Each row is a point on a landscape with many valleys, with its height.
From any point a ball rolls to the lowest of the 2 points nearest to it. It stops when none of these is lower. Distance is the straight distance between rows; heights are no part of it.
z_395: -16,15,11,-19,-25,-16,11,-2,4,13,1,-10,14,11,-16,-22,25,-14,-25,-6,-6,15,-15,3,15,-14  (h 279)
z_332: -9,15,-38,-8,-21,4,-5,-4,14,-6,2,11,-2,-4,8,8,-7,-3,10,17,-2,19,-17,-23,21,1  (h 340)
z_335: -5,-11,17,-8,34,1,8,6,-10,-17,3,0,-5,6,0,16,-5,8,-17,-3,1,-15,2,-1,1,14  (h 583)
z_55: -12,16,11,-15,-11,-24,19,10,4,-3,-5,-8,14,5,-6,4,10,-5,-25,-7,-20,13,-19,6,9,-15  (h 308)
z_743: 12,-8,2,2,-12,16,24,1,-8,-18,-11,24,1,-2,19,16,-2,17,20,0,-12,-24,1,10,6,8  (h 407)
z_535: 5,-15,-26,3,15,-2,4,-13,13,-14,1,10,-21,-14,3,31,-19,5,0,11,-8,11,10,-15,-6,9  (h 479)
z_215: -14,-10,-3,-3,-40,9,-14,-4,3,41,3,15,7,-5,-3,-33,26,-4,-3,-8,18,26,0,0,16,-26  (h 274)
z_76: -15,4,3,3,5,12,-29,-10,-1,19,13,0,-4,15,-18,-20,9,-10,-26,-2,21,-9,2,-9,7,-5  (h 337)
z_425: 13,3,-20,16,8,-8,0,-1,22,-16,2,20,-12,3,14,18,-14,15,-13,21,-14,5,4,-11,3,-3  (h 458)
z_296: 6,-25,20,-19,55,-8,5,0,-5,-21,19,-10,-9,6,-9,0,-1,10,-18,6,-7,-5,7,-12,-8,35  (h 547)
z_786: 18,-7,20,25,10,-3,10,23,-5,-6,-11,8,23,0,15,1,-22,25,-12,6,-3,-21,3,3,-8,-6  (h 213)
z_799: 12,-22,7,0,-8,26,-5,6,-7,4,11,19,-10,1,7,-6,-1,7,22,8,-3,-15,18,18,-16,14  (h 239)
z_583: -29,6,-7,-13,-10,22,-24,-11,-9,4,12,11,-12,6,5,-4,10,-6,4,1,11,6,-6,-30,19,3  (h 160)
z_242: -6,1,13,-7,-25,9,14,3,-18,20,-13,7,16,3,5,-16,13,-11,3,-18,8,-13,17,14,17,-9  (h 614)
z_650: 7,19,14,-13,-20,-5,1,8,12,-6,2,3,-4,4,15,-14,-1,-14,-3,10,1,5,25,12,2,-10  (h 174)
z_729: 2,-2,18,21,-1,7,1,1,-25,20,7,10,-4,23,4,-9,31,6,16,-6,-14,-8,-2,5,-15,-4  (h 328)
z_477: 12,4,-17,4,19,-23,3,-6,9,-24,-5,-18,4,5,-8,3,-23,1,-21,8,-22,1,0,-11,-6,16  (h 248)
z_410: 5,0,-10,6,-12,14,8,9,-1,12,-11,17,6,-12,20,11,-4,3,28,0,22,1,4,7,10,-8  (h 362)
z_672: 3,2,-17,16,10,-18,-6,20,18,-8,11,-14,-8,-6,1,11,-7,4,12,12,-9,16,-11,1,-21,1  (h 471)
z_268: -5,13,36,4,21,-27,0,5,-10,26,2,-12,17,22,-13,-13,22,-12,-25,-17,11,-1,-7,8,7,-25  (h 278)
z_622: 32,-17,-8,-3,21,1,6,5,10,-28,-2,0,13,-3,6,10,-34,22,10,17,-2,-4,-4,6,0,33  (h 493)
z_217: -2,14,31,-14,10,-25,4,5,3,-7,9,-10,-4,14,-3,-10,1,-17,-29,8,-6,-1,14,-3,-19,-7  (h 211)
z_917: -13,22,19,-4,14,-34,-7,6,2,17,9,-28,9,17,-18,-9,21,-23,-10,-12,9,22,-14,2,2,-17  (h 333)
z_993: -1,-11,7,-20,17,14,20,0,-13,-22,-11,-1,7,-2,3,20,-16,6,8,-7,6,-17,-1,4,11,26  (h 587)
z_475: -1,8,-1,-20,-14,4,-9,0,16,-2,-1,6,1,1,-3,3,-11,-10,-20,0,8,5,9,16,15,-2  (h 131)
z_206: -4,-9,-13,5,1,18,-9,5,-8,15,1,1,0,-7,3,7,-4,2,30,3,17,7,-8,-3,-5,9  (h 336)
z_979: 12,14,-28,-6,-31,0,18,-4,11,-3,-11,6,10,-15,8,4,-11,2,19,20,-9,9,-15,1,11,-2  (h 367)
z_18: -26,-10,-12,-3,-1,28,-35,-23,-8,-10,11,14,-25,-4,-1,7,10,7,22,-11,4,2,-8,-23,13,7  (h 186)
z_961: -12,-5,-2,1,-36,17,16,-6,-15,21,-15,-2,9,-10,-8,-15,15,-5,-2,-12,4,-11,-3,2,1,-4  (h 584)
z_605: -15,-9,-22,-10,-11,14,-38,-26,2,8,12,10,-16,-5,-17,14,-3,-6,15,-2,-12,22,-16,-8,7,2  (h 220)
z_415: 6,10,-3,12,11,4,6,-7,-14,-6,4,-15,-12,3,18,-19,11,-5,25,15,6,8,20,-35,-10,12  (h 356)
z_168: 28,-9,-21,1,3,-8,3,11,28,-19,-12,10,18,-14,4,21,-49,14,2,14,9,-5,-14,15,-5,11  (h 527)
z_725: -2,5,-5,-2,3,-13,8,8,6,-5,-10,0,15,7,-7,24,-10,6,-17,-5,-12,7,-25,9,10,-3  (h 346)
z_808: 29,1,4,25,-2,-13,7,6,8,8,-23,9,27,-7,7,9,-28,15,-16,1,-2,-1,5,11,7,-19  (h 288)
z_660: 2,1,27,0,-8,4,6,15,-12,2,-3,4,12,13,3,-18,6,-1,-8,-12,-1,-31,14,23,1,-2  (h 648)
z_86: 13,-7,27,28,33,-6,-1,13,-15,5,-2,-8,12,12,3,-2,-6,14,-10,-5,2,-19,11,4,-11,-2  (h 287)
z_789: 1,-11,-12,-1,-10,23,12,8,-1,-4,0,34,-9,-9,26,22,-3,14,30,10,10,-6,-3,-2,1,3  (h 382)
z_406: -21,2,5,-6,-22,10,-21,-14,-5,34,11,9,0,10,-14,-30,27,-13,-22,-6,11,3,-3,-9,10,-18  (h 307)
z_980: -5,-10,29,-26,30,8,1,-10,-22,1,20,1,-8,21,-15,-12,14,-7,-14,4,-9,-23,2,0,-6,21  (h 473)
z_858: 3,10,11,18,0,-6,-4,3,-8,17,1,-12,6,12,-3,-10,13,-5,5,0,0,9,-1,2,-6,-7  (h 272)
z_220: 32,16,-9,6,1,-20,7,2,16,-19,-11,5,18,4,8,16,-23,16,4,13,-31,8,-19,17,7,-3  (h 428)
z_255: 2,5,2,5,-38,-3,0,6,13,23,1,5,8,3,0,-26,20,-2,-6,2,-1,18,1,13,4,-21  (h 240)
z_417: 23,11,12,6,7,-23,11,5,-2,-3,-28,-12,39,-3,1,6,-31,8,-21,-8,-10,3,-3,10,10,-10  (h 271)
z_192: -5,3,10,6,32,-27,5,20,1,-21,-1,-16,15,4,-6,21,-11,14,-20,-7,-19,-2,-27,2,-8,0  (h 390)
z_686: -5,6,-39,-14,9,-25,7,3,14,-28,-1,-17,1,2,-6,7,-18,-9,-11,12,-24,10,-15,-22,-1,22  (h 285)
z_267: -4,-1,-2,-1,-6,28,-23,-15,-30,18,3,15,-18,-2,24,-14,16,-6,52,-8,7,10,21,-16,-2,0  (h 299)
z_241: -8,-8,13,-25,43,-8,-4,-11,-8,-10,25,-18,-14,11,-26,-9,7,-8,-27,7,-9,-14,-9,-12,-11,24  (h 511)
z_143: 36,4,-13,5,8,-7,14,4,9,-13,-4,6,10,-9,16,12,-27,18,28,30,-16,4,-6,7,-3,12  (h 461)
z_231: -12,14,-7,1,-2,-5,3,21,5,4,-4,-14,10,-5,9,-4,-7,-9,-10,4,29,7,4,-12,7,-5  (h 97)
z_125: -1,-6,-17,26,-11,-8,-1,5,21,9,-17,-3,10,-17,-10,16,-4,8,-7,-19,22,7,-11,14,7,-21  (h 507)
z_630: -4,-1,21,5,28,-5,2,1,-3,-30,14,-23,-17,9,-8,-9,20,7,-1,-6,-13,-19,0,-1,-16,15  (h 451)
z_620: 0,-1,-18,-16,-34,-1,-7,-1,31,4,-11,2,13,-11,-12,-4,-12,-4,-17,-8,14,15,-6,24,24,-10  (h 176)
z_941: 3,-11,6,-7,6,23,10,-4,-21,-12,-5,-7,0,-2,1,-7,-3,0,19,-7,7,-26,17,1,3,28  (h 553)
z_787: 5,-17,0,1,-10,33,-15,-8,-22,11,7,27,-16,5,17,-11,10,1,38,-7,3,-14,30,5,-3,6  (h 270)
z_936: -2,-17,-7,17,-17,10,3,-4,8,12,-17,13,-6,-24,-3,15,2,4,2,-21,15,-5,8,18,-8,-20  (h 530)
z_953: -10,-22,-4,-2,-41,18,9,-11,-2,26,-18,15,0,-25,-8,-3,14,-4,2,-28,13,-5,7,20,2,-19  (h 555)
z_824: -16,17,-37,-11,-15,-21,8,3,21,-19,-5,-8,-2,-5,-3,15,-3,-10,-6,1,-14,17,-21,-13,12,-3  (h 314)
z_67: -15,-11,-3,-16,-10,23,-22,-23,-4,15,5,5,-8,-4,-28,9,4,-7,1,-15,-2,-2,-14,14,9,1  (h 261)
z_530: 15,-17,-10,13,17,5,17,-2,-7,-12,7,-8,-11,-10,16,-8,4,18,22,24,-7,5,10,-31,-18,28  (h 383)
z_601: -8,9,32,-1,13,-21,-4,-5,-7,16,15,-11,-17,12,-13,-12,27,-22,-14,-5,0,2,9,0,-28,-18  (h 161)
z_12: -23,-1,14,-7,21,13,-28,-8,-13,17,24,-8,-17,9,-17,-19,23,-15,-5,-8,20,-16,-3,-12,-5,-2  (h 366)
z_595: -9,-3,-7,-8,-36,-14,3,3,26,16,-3,-6,5,-16,-11,-18,14,-6,-17,-12,8,28,1,17,15,-26  (h 212)
z_303: -15,-11,-16,16,-6,15,6,7,9,-8,4,10,-14,-8,6,10,3,15,-12,8,7,-10,-7,-19,-12,2  (h 420)
z_989: 6,-5,-28,35,4,-10,2,7,18,-4,-10,-8,-1,-20,0,22,-11,14,15,-3,9,5,-16,1,-12,-8  (h 487)
z_162: -5,-12,-22,13,-4,19,-3,-5,-3,-5,13,6,-22,-3,9,-5,12,14,15,18,-7,6,-6,-30,-18,14  (h 404)
z_646: -18,1,-4,-2,16,-3,-13,-3,-4,10,5,-27,-9,-11,-20,4,4,-16,3,-13,13,8,-4,2,-8,1  (h 421)
z_427: -14,-15,-1,-6,-8,31,-22,-11,-21,23,3,14,-3,0,-7,3,8,-3,25,-16,11,-6,-4,7,8,3  (h 300)
z_768: -9,7,30,11,12,-7,-7,3,-14,24,8,-5,0,17,-7,-18,30,-13,-7,-16,13,-12,8,7,-7,-19  (h 215)
z_952: 19,12,8,14,12,-21,5,-11,-5,-4,-14,-16,15,10,-8,0,-16,1,-25,1,-21,2,4,0,-1,-1  (h 178)
z_309: -9,-14,25,-15,27,16,-7,-15,-26,0,28,12,-24,24,-2,-10,33,-2,12,1,-11,-10,9,-18,-9,18  (h 430)
z_612: -31,-2,0,-11,8,10,-33,-1,-5,13,23,-12,-22,-9,-9,-14,14,-17,8,-5,22,8,4,-16,-14,-1  (h 392)
z_522: -6,-1,-11,0,0,-5,5,-7,14,-10,-7,5,-19,-18,2,29,-8,-5,-11,-5,-3,8,15,2,-2,-13  (h 501)
z_844: -16,10,-14,-6,-14,12,-17,1,2,16,1,4,2,-4,8,-5,-1,-12,1,3,29,17,5,-18,20,-8  (h 130)
z_418: -9,17,27,-24,-15,-11,8,-2,-7,15,6,-7,8,18,-7,-27,14,-25,-24,4,3,1,7,-3,-1,-6  (h 250)
z_183: -7,9,13,9,29,-24,-4,10,4,-22,7,-37,-1,4,-19,-3,5,3,-16,-11,-11,-10,-18,6,-17,3  (h 424)
z_731: 10,5,6,-15,-6,12,-12,5,9,-13,15,12,-16,7,13,-7,-4,-3,14,18,-3,2,23,10,-3,9  (h 205)
z_277: 23,10,3,9,-10,-4,13,-6,5,-18,-9,12,-3,1,12,13,-1,13,11,7,-33,-2,-1,16,3,-5  (h 442)
z_733: 0,0,-4,6,26,-8,-5,0,-1,-8,8,-26,-13,-5,-6,6,-1,-5,17,2,-1,13,4,-5,-14,15  (h 450)
z_683: -9,5,-14,8,18,-5,8,9,1,-11,-11,-22,9,-10,0,13,-17,0,-3,-4,22,-2,-4,-14,5,9  (h 59)
z_742: 18,13,1,-16,-36,0,20,-1,4,4,-14,7,16,-7,9,-6,-7,-4,12,8,-13,7,2,24,15,-6  (h 408)
z_713: -2,8,6,4,-7,16,-17,-15,-19,7,9,-3,-16,11,11,-31,19,-14,27,3,8,1,26,-21,-10,2  (h 329)
z_16: 25,4,-31,2,-14,-13,13,4,31,-5,-18,21,22,-18,11,22,-36,10,4,16,12,5,-20,9,13,-9  (h 550)
z_760: 17,11,-14,-2,13,-15,0,11,13,-26,-12,-3,24,11,2,16,-31,15,-11,4,-11,4,-28,9,14,12  (h 391)
z_31: -7,9,-12,22,-7,-9,-1,1,16,-4,4,10,-14,8,5,2,9,5,-26,11,-9,5,3,-18,-5,-15  (h 438)
z_17: 8,-11,6,-5,-16,14,21,1,-13,4,-17,-1,7,-19,6,2,-15,-6,13,-3,6,-17,19,14,-9,8  (h 514)
z_469: 22,4,11,-8,-25,1,19,2,3,-5,-25,8,18,-12,10,-3,-24,1,-8,0,-5,-14,17,25,7,-5  (h 460)
z_324: 1,-11,27,6,24,10,0,-10,-32,5,14,5,-12,28,-5,-7,34,3,20,-13,-19,-20,3,3,-11,13  (h 385)
z_874: 3,0,3,4,10,-14,18,10,9,-25,-11,-4,-6,-21,11,25,-17,7,-4,0,-7,-2,5,3,-9,-7  (h 521)

Call two points neighbours if one is among the 2 nearest of the other. Go from one point of each pair to the other, from neighbour to neighbour, staying as low as possible. Name the highest point that can't be avoided.
z_683, z_601 => z_277
z_786, z_683 => z_16
z_952, z_786 => z_808

Two balls start at each pair of points below. Name the first point that both come to, or write none.
z_941, z_789 => none
z_206, z_672 => none
z_335, z_743 => none
